A landscape with many peaks, sampled at points; each row gives a point and its height.
From any point a climber steps to the highest of the 5 points nearest to it. It stops when none of these is higher. Distance is the straight distance between rows; heights are no part of it.
Z_785 h=412: [127 126 108 210 175 120 168  86 125 169 138]
Z_411 h=595: [146 128 123 200 158 119 171  81 113 170 130]
Z_655 h=499: [ 84  97  76 139 166 152 100 121 159 116 183]
Z_273 h=548: [145 116 121 102 160  80  99 156  79 131 128]
Z_826 h=601: [ 96 121 145  84 128 125 100 150 150 101 134]
Z_947 h=208: [121 135 142 101  62 170 138 134 179 123 102]
Z_141 h=598: [121 136 126 133 142 113 106 134  99  93 101]
Z_653 h=641: [ 96 122 128 141 100 169 171  99 156 144 170]
Z_471 h=447: [125 114  79 141 186 110 100 134 103 108 145]
Z_591 h=464: [108 139 169  53 115 121 103 170 145 116 100]
Z_797 h=550: [158  98 144 170 136 104 104 130 128 110 110]
Z_638 h=624: [156 134 152 146 113 114 119 148 126 108  44]
Z_722 h=557: [159 233 160  91 104 148 176 131 115 145 155]
Z_593 h=513: [144 160 156 129 102 135 128 131 126 112  34]
Z_613 h=701: [108 122 118  91 162 102  99 146 105 108 137]
Z_569 h=543: [110 141 155  89 132 120 106 148 117 100  88]
Z_36 h=226: [213  96 127 104 167 114  70 148 146 153 192]
Z_877 h=670: [153 166 144 147 136 138 212  99 102 157 135]
Z_765 h=767: [164 112 161 160 128 110 102 152 131 113  63]
Z_641 h=707: [152 159 129 133  50 156 178 161 155 184 160]
Z_873 h=448: [ 98 116 150  88 102 133 115 177 167 113 120]
Z_192 h=562: [108 137 144  86 147  88 101 158 107 105  93]
Z_58 h=570: [122 138 135 127  80 171 187 123 163 158 168]
Z_472 h=475: [152 163 137 147  87 139 165  98 116 136  73]
Z_419 h=531: [ 95 108 130 122  99 146 123 151 169 106 151]
Z_567 h=532: [137 109 121 165 159 106 102 119 114 105 110]
Z_156 h=481: [104 120 160  58 125  98  99 161 136 120 117]
Z_732 h=463: [136 171 147 107  62 173 164 119 152 157 145]
Z_300 h=528: [102 117 110 152 160 118 122 108 112  96 129]
Z_272 h=588: [153 112 120 198 147 116 145  97 134 145 118]
Z_110 h=597: [150 218 152  94  87 155 178 108 125 156 136]
Z_27 h=579: [147 109  71  62 155  90 103 128  61 177 153]
Z_985 h=594: [ 88 108 119 103 144 132 104 145 146 106 167]
Z_65 h=294: [169 109 107 142 173  86  91 149  96 133 152]
Z_327 h=311: [207  87 103 116 162  89  88 156 106 190 175]
Z_324 h=618: [136 118 112  75 154  80  93 137  75 146 143]
Z_199 h=471: [107 136 116 159 124 145 159  79 117 125 126]
Z_261 h=382: [116 121 131 144  44 160 150 158 179 131 122]
Z_89 h=258: [117 160 137  91  72 172 150 114 150 130  85]
Z_620 h=493: [ 75 126  89 144 160 158 136  84 134 125 154]
Z_562 h=39: [162  80 104 197 171 120  91 120 143 131 147]
Z_926 h=549: [159 102 134 133 153  70  84 152  93 124 115]
Z_959 h=604: [ 84 110 121 112 131 141 111 125 145  98 142]
Z_598 h=474: [120 132 108 177 148 133 167  86 114 138 117]
Z_820 h=709: [ 95 120 119 114 150 124 103 127 112  81 132]
Z_794 h=620: [108 130  86  92 177 108  96 137 107 109 166]
Z_117 h=399: [101 150 148 113  97 164 178  86 138 132 141]
Z_396 h=266: [184  86 117 158 169 106  69 155 145 129 169]
Z_846 h=596: [ 90 119 133 137  85 173 160 106 160 128 152]
Z_867 h=309: [105 136  99 171 167 135 168  73 119 149 134]
Z_998 h=589: [143 131 156 115 132  77 103 168  98 117  74]
Z_673 h=438: [ 84 120 110 141 131 149 139  89 138 114 143]
Z_789 h=681: [155 124 138 185 131 126 167  77 115 149 104]
Z_689 h=537: [156 124 148 159 120 121 138 117 116 109  60]
Z_927 h=351: [107 138 137 113 103 157 147  95 129 109 106]
Z_745 h=580: [125 147 159  88 131 101 108 152 121 100  50]
Z_20 h=452: [187  96 119 126 161  72  80 163 108 149 164]
Z_459 h=511: [ 84  97 103 151 136 164 137 112 171 127 172]
Z_100 h=520: [ 87 114  84 112 168 130  90 137 131 110 179]
Z_540 h=655: [104 126 108  57 148  98  92 147  93 143 154]
Z_18 h=293: [150 121  82 180 170 114 109 117 109 104 132]
Z_966 h=615: [134 124  95  96 175  85  94 152  77 124 157]
Z_78 h=648: [ 84 112 126  75 145 116  90 151 130 110 153]
Z_902 h=638: [149 120 139 192 127 123 140 109 113 118  87]
Z_205 h=498: [155 104 119 195 152 123 117 118 136 127 121]
Z_140 h=706: [137 116 134 154 135 107 113 131 102  94 104]
Z_210 h=625: [165 108 152 145 142  74  92 162 116 132  98]
Z_445 h=782: [178  84 151 138 145  83  70 167 127 141 129]
Z_14 h=723: [109 121 168  67  95 128 106 182 163 111 108]
Z_911 h=343: [108 132 154  88  89 151 123 154 162 100  96]
Z_944 h=647: [152 183 154 123 105 153 197  98  96 163 119]
Z_74 h=476: [168  98 130 162 156  87  89 152 113 117 127]
Z_884 h=509: [147 115 120 131 160  79  91 156  96 114 117]
Z_142 h=483: [ 83 118  79 137 163 155 113 103 128 110 164]
Z_784 h=643: [137 164 137 143 104 146 169  84 102 142  96]
Z_244 h=541: [ 80  93 109 140 131 146 112 146 159 108 160]
Z_483 h=449: [123 151 133 116  98 162 149 102 125 115  80]
Z_660 h=705: [138 141 133 165 128 134 181  84 110 150 119]
Z_414 h=337: [110 125 138 103  63 166 127 140 175 123 120]
Z_136 h=319: [141 141 134 128  35 170 154 146 176 153 134]
Z_435 h=352: [118 166 141 130 130 155 194  88 118 152 149]
Z_790 h=431: [ 86 134 109 144 140 158 157  76 143 138 154]
Z_357 h=383: [137 174 155 102  94 174 193 115 146 167 174]
Z_486 h=286: [110 156 153  84  97 153 127 142 157  96  74]
Z_724 h=522: [149 180 153 115  83 163 178 140 161 182 175]
Z_950 h=824: [111 109 123 159  75 164 176 138 155 151 159]

Call two points neighbours if one is among the 5 nearest of the other. Go from one point of each pair to the other, from neighbour to neighbour, staying as high as possible. Name the lowest point that can't be avoided.
Z_445 and Z_950 -> Z_724
Z_820 and Z_140 -> Z_141
Z_820 and Z_14 -> Z_826
Z_765 and Z_445 -> Z_210

Where does a climber stop that starts at each point below?
Z_745 -> Z_765
Z_926 -> Z_445
Z_74 -> Z_445
Z_117 -> Z_950
Z_593 -> Z_765
Z_18 -> Z_140
Z_89 -> Z_660
Z_414 -> Z_820
Z_947 -> Z_950
Z_998 -> Z_445
Z_273 -> Z_820

Two climbers start at each pair of points below. Name the first point that both come to, or write -.
Z_884 and Z_324 -> -
Z_966 and Z_471 -> Z_613
Z_927 and Z_790 -> -
Z_785 and Z_867 -> Z_660
Z_27 and Z_192 -> Z_613
